Points on a hilly landscape, in no order, each with its height.
From any point a climber steps to the highest of the 2 points nearest to it. It stops when none of these is higher. Distance is the straight distance between rows; heights are no part of it.
j_58 (h 30.1): [174 115 168  99 101  44  84  94 127 126 101 164 119 177 145 151 100 113
  92 110  96 152  92  94 123 128]
j_170 (h 27.3): [167 115 117 156 133 111 119 124 116 102 135 125 162 153 129 144 162 114
 107 142 119 140 153 128 104 116]
j_713 (h 28.5): [100 164 118 163 144 172 121 164 146  96 128 125 111 138  96 111 146  93
 117 148 166  96 172 146 154 147]
j_477 (h 8.8): [ 50 120 102  61 111 152 130 123 138 143 105 123  84  95 122 120  69 134
 132  71 141 131 115 133 147  79]
j_62 (h 59.8): [125 128 149 140 135 171 161 143 125 153 136 128 143  97 136 130 132 177
 182 155  93 120 116 105  91 170]
j_435 (h 58.9): [ 87 137 120 131 154 168 176 165 146 123 141 121  82 128  93  73 107 132
 162 108 143 121 111 140 185 104]
j_783 (h 18.5): [115 122 133  62  93  75  90  84 129 150  89 162 117 115 149 155  90 131
  94  91  97 156 112 110 116 121]
j_727 (h 25.9): [156 100 135  99 112  64 129 109 108 122 122 149 125 147 143 127 105 169
 135 103  74 148  97  91 113  98]
j_241 (h 51.1): [128  93  73 117 128 100 135 110 113 120 122 113 152 111 141 135 138 150
 119 105  93 160 161 131 120  72]
j_773 (h 51.6): [111 107  68 137 134 128 135 128 125 113 128  94 151 103 131 129 146 139
 126 110 116 151 175 141 126  73]
j_964 (h 30.3): [110  96 125  91 118 111 160 125 116 153 132 135 116 104 145 108  92 184
 163  97  75 151  80 101 112  88]
j_359 (h 38.9): [136 125 118 157 152 155 169 153 127  94 152 118 117 143  98 108 138 130
 156 131 139 128 136 140 139 123]
j_701 (h 38.5): [136 120 134 104  95  80  87 103 114 155  93 144 172  90 179 144 152 147
 103 137  87 140 137 100  96 140]
j_461 (h 81.5): [145 145 134 167 159 198 190 150 134 128 166 124 119 119 110 120 130 150
 199 158 127 110 111 145 152 197]
j_370 (h 19.6): [152 146 125 176 136 142  91 130 136  98 133 124 144 161 112 144 181  57
  74 152 178 122 172 154 144 136]
j_6 (h 49.4): [142 159 152 161 141 145 153 160 132  75 156 138  79 189  73  94 112  97
 145 134 187  87 108 165 175 150]
j_443 (h 14.9): [178 127 149 152 117 103  80 111 121 115 125 143 149 173 129 157 149  69
  73 148 140 140 135 128 112 143]
j_987 (h 29.9): [198 137 169 156 143 150 199 134 123 111 193 133  99 193  87 104  99 136
 187 150 169  96  58 162 167 175]
j_941 (h 21.7): [110 114 112  54  96  68 114  89 123 146  91 148 123 110 152 143  86 156
 120  80  87 165 112 113 120  94]
j_782 (h 40.5): [151 119 156 137 144 140 177 144 122 127 167 135 107 166 108 111 108 156
 176 126 122 131  82 107 121 136]
j_742 (h 29.4): [ 31 141  85 104 110 183 112 139 141 134  86  81 123  55 127 119 117 119
 129 115 167  99 175 150 151  95]
j_790 (h 41.4): [131 120 124  92 104  58  77  85 122 175  76 136 176  73 189 159 145 112
  73 127  97 151 142 131 112 130]
j_551 (h 36.8): [ 58 125  71 118 125 163 132 143 140 122 109  88 122  78 117 111 122 126
 126 109 144 117 179 150 156  84]
j_786 (h 74.2): [200 118 207 151 111 117 159 131 100 127 152 146 126 160 124 126 122 166
 185 168 103 108  76  96  97 190]
j_172 (h 60.6): [ 99 166 128 159 149 211 146 159 150 138 135 117 120  89 121 132 144 134
 157 160 153  93 154 135 132 198]
j_999 (h 50.8): [ 94 124 127 109 148 153 169 153 146 139 148 137  80 147 100  79  88 146
 154  93 146 126  82 120 167  94]
j_575 (h 51.7): [ 67 171 138 139 135 214 118 154 148 151 121 119 122  76 134 140 143 132
 135 159 175  85 164 133 112 198]
j_671 (h 84.0): [201 105 184 152 131 103 174 131  97 122 157 135 131 177 119 114 123 175
 190 153  99 125  72 105 100 154]
j_357 (h 42.9): [ 44 159 132 104 116 203 108 145 141 162 106 114 128  63 141 149 133 132
 138 147 162  98 151 126  95 165]
j_345 (h 56.3): [196 126 144 183 148 162 199 134 117  90 181 116 139 162 109 126 136 150
 195 168 135 113 105 164 128 184]
j_145 (h 37.0): [ 91  93 109 100 135 148 177 138 125 153 139 116 109 106 121 101  96 169
 171  89 100 147  94 114 135  78]
j_909 (h 50.5): [ 92 123  89 137 150 155 161 162 138 100 137 109  99 122  96  78 116 131
 146 105 139 117 146 145 179  80]
j_499 (h 35.4): [152 115 162 103  90  80  91 106 113 136  97 155 144 115 168 143 130 144
 113 124  82 138 113  85  98 146]
j_137 (h 58.0): [129 140 134 145 154 141 165 156 136  91 157 137  77 184  82  86 107 117
 146 116 169 103 105 144 172 111]
j_971 (h 74.3): [201  93 162 142 122  86 166 126  95  92 162 132 140 194 116 117 126 158
 164 143 116 129  82 121 102 121]
j_306 (h 43.9): [100 125 104  83 107  86  80  82 133 176  79 125 168  64 179 164 136 106
  78 118 118 152 158 148 114 119]
j_382 (h 43.2): [135 141 161 133 112 118  69 112 130 158 106 150 148 120 152 159 151  90
  75 153 130 128 146 101 102 159]
j_966 (h 51.2): [145 148 140 171 130 135  92 125 123 146 132 118 177 116 153 162 195 120
 106 173 131 116 168 121  85 162]
j_185 (h 73.9): [142 134 152 155 129 143 136 135 117 148 127 124 162 103 155 142 162 176
 159 164  94 115 136 102  72 174]
j_921 (h 68.1): [174 138 147 182 150 177 179 139 121 124 168 122 137 130 126 141 141 153
 194 174 120 103 115 141 117 215]
j_731 (h 69.7): [113 149 128 141 168 159 194 161 149 119 155 132  80 163  78  52 104 131
 172 117 156  99  95 155 202 108]
j_602 (h 32.5): [174 115 183  97  81  46  88 104 113 126 102 163 127 150 166 134 113 145
 113 123  85 142  92  72 117 145]
j_562 (h 43.5): [100 105 122 100 146 148 184 145 133 162 155 122  91 133 107  81  87 167
 176  84 122 143  72 114 151  75]
j_80 (h 50.6): [106 140  91 142 140 112  69 113 139 165 113  99 179  84 161 158 177  73
  58 146 153 139 183 168 121 110]
j_829 (h 59.0): [137 144 132 173 136 134 110 132 120 149 129 111 188  97 161 153 199 161
 135 171 114 111 165 121  70 164]
j_567 (h 25.6): [128 103 112  77 110  73 133 105 117 137 118 142 121 121 148 122  92 174
 139  85  76 159  94 101 112  89]
j_640 (h 43.6): [ 85 107  69 123 131 153 147 143 134 111 125  92 123  97 114 108 120 139
 138  94 128 135 161 144 151  67]
j_59 (h 34.1): [ 36 141 114  99 111 195 120 141 141 154  98 104 120  65 133 131 117 131
 149 118 154 107 149 131 121 128]
j_707 (h 35.7): [ 97 147 125 108 124 130  46 100 150 172  93 130 141  96 159 161 139  58
  42 134 165 136 156 144 121 139]
j_920 (h 31.4): [ 87 140 106 112 120 145  69 119 143 147  97 121 129 104 137 155 135  76
  63 126 164 133 168 141 140 121]
j_317 (h 35.1): [ 97 186 122 163 154 183 148 175 149  96 127 125  98 127  83  82 130 107
 145 155 162  78 167 162 180 162]
j_104 (h 65.3): [171 132 212 139 112 131 141 136 112 147 155 156 100 152 121 136 104 156
 171 154 113 110  72  83  95 203]
j_28 (h 25.7): [104 127 100 111 124 133 100 125 137 122 116 127 122 124 126 142 127 106
  88 111 140 142 156 126 131 107]
j_277 (h 23.6): [129 163 132 170 136 166 101 147 141  93 133 132 123 150 104 129 157  76
  95 156 181 106 168 147 148 158]
j_637 (h 29.6): [162 111 181  97  96  63 112 117 110 132 124 162 110 154 146 119  98 169
 139 109  86 134  68  67 105 133]
j_669 (h 70.5): [111 154 120 163 165 207 178 162 146 126 147 117 117  99 110 113 134 140
 180 155 135 100 138 145 157 184]
j_503 (h 16.9): [169 134 130 164 135 112  79 115 132 111 125 129 166 157 133 159 170  49
  61 151 155 139 160 145 127 129]
j_546 (h 47.1): [103 132  95 104 133  90  66  90 132 185  93 108 179  58 180 163 157  81
  61 132 133 145 165 168 116 112]
j_645 (h 55.5): [158  94  81 112 124  66 129  99 113 109 116 124 154 134 141 141 133 136
 109 103  78 176 145 133 127  69]
j_16 (h 48.7): [136 117 150 124 132 137 159 140 117 140 144 136 123 126 126 117 117 170
 167 130  92 141 100  95 100 142]
j_582 (h 14.3): [ 81 123 117  75 117 132 124 122 139 140 119 140  91 122 125 128  83 142
 123  85 121 142  96 109 121  95]
j_22 (h 41.7): [124 181 142 165 151 174 155 163 140  86 144 140  85 160  77  90 120 101
 149 156 171  75 133 162 186 173]
j_50 (h 32.6): [131 127 109 153 143 145 141 141 122 104 135 122 132 139 117 133 150 122
 129 130 128 135 150 127 124 118]
j_177 (h 39.3): [108 142 146  95 109 113  47  96 137 177  86 151 145  99 161 171 129  84
  54 136 137 136 141 120 105 152]
j_883 (h 23.5): [133 122 121  86 118  76 102 104 147 120 129 150  88 180 122 147  80 114
  88  76 133 153 100 117 139  89]
j_755 (h 27.1): [158 125 140  79 115  44  84  88 150 126 112 169  97 184 133 153  76 112
  80  84 118 160  91 110 137 108]
j_566 (h 59.1): [ 97 118  53 148 137 137 118 127 139 119 123  82 167  85 134 132 169 116
  96 122 141 136 204 163 138  75]
j_803 (h 46.9): [145 145 152 156 122 105  75 114 118 162 114 130 182 111 168 156 189 105
  82 171 125 125 155 115  86 159]
j_925 (h 34.8): [177 121 169 151 148 146 184 138 119 117 184 137 100 183  93 109 108 142
 181 136 150 114  73 130 139 156]
j_173 (h 46.8): [169 130 125 177 156 155 189 151 119  76 169 121 131 162  95 112 153 128
 174 150 151 114 127 163 141 147]
j_511 (h 18.7): [111 116 119  92 129 114 121 125 135 119 132 141  88 153 117 130  91 130
 114  79 126 146 105 111 131  93]
j_545 (h 59.3): [181  98 108 133 125  64 117 105 107 101 119 125 163 158 144 146 152 118
  95 130  93 159 140 125 116  91]
j_761 (h 3.9): [ 40 134 100  89 121 170 140 150 143 131 107 109  80  94 100  86  80 130
 145  83 144 118 123 141 172  70]
j_550 (h 54.5): [110 122  62 144 142 115  92 113 139 142 117  88 171  84 149 147 171  88
  74 128 147 143 202 167 143  83]
j_194 (h 63.7): [202 101 153 139 106  65 113 107 101  94 130 141 159 186 133 141 151 125
 111 142 104 143 115 118 111 118]
j_682 (h 68.2): [205  90 150 143 112  74 144 116  91  76 151 128 158 196 117 131 144 139
 135 146 114 145 101 124 105 112]

Where does a climber stop that starts at each point below?
j_920 | j_185
j_964 | j_435
j_277 | j_731
j_701 | j_566
j_28 | j_461
j_925 | j_185
j_59 | j_461
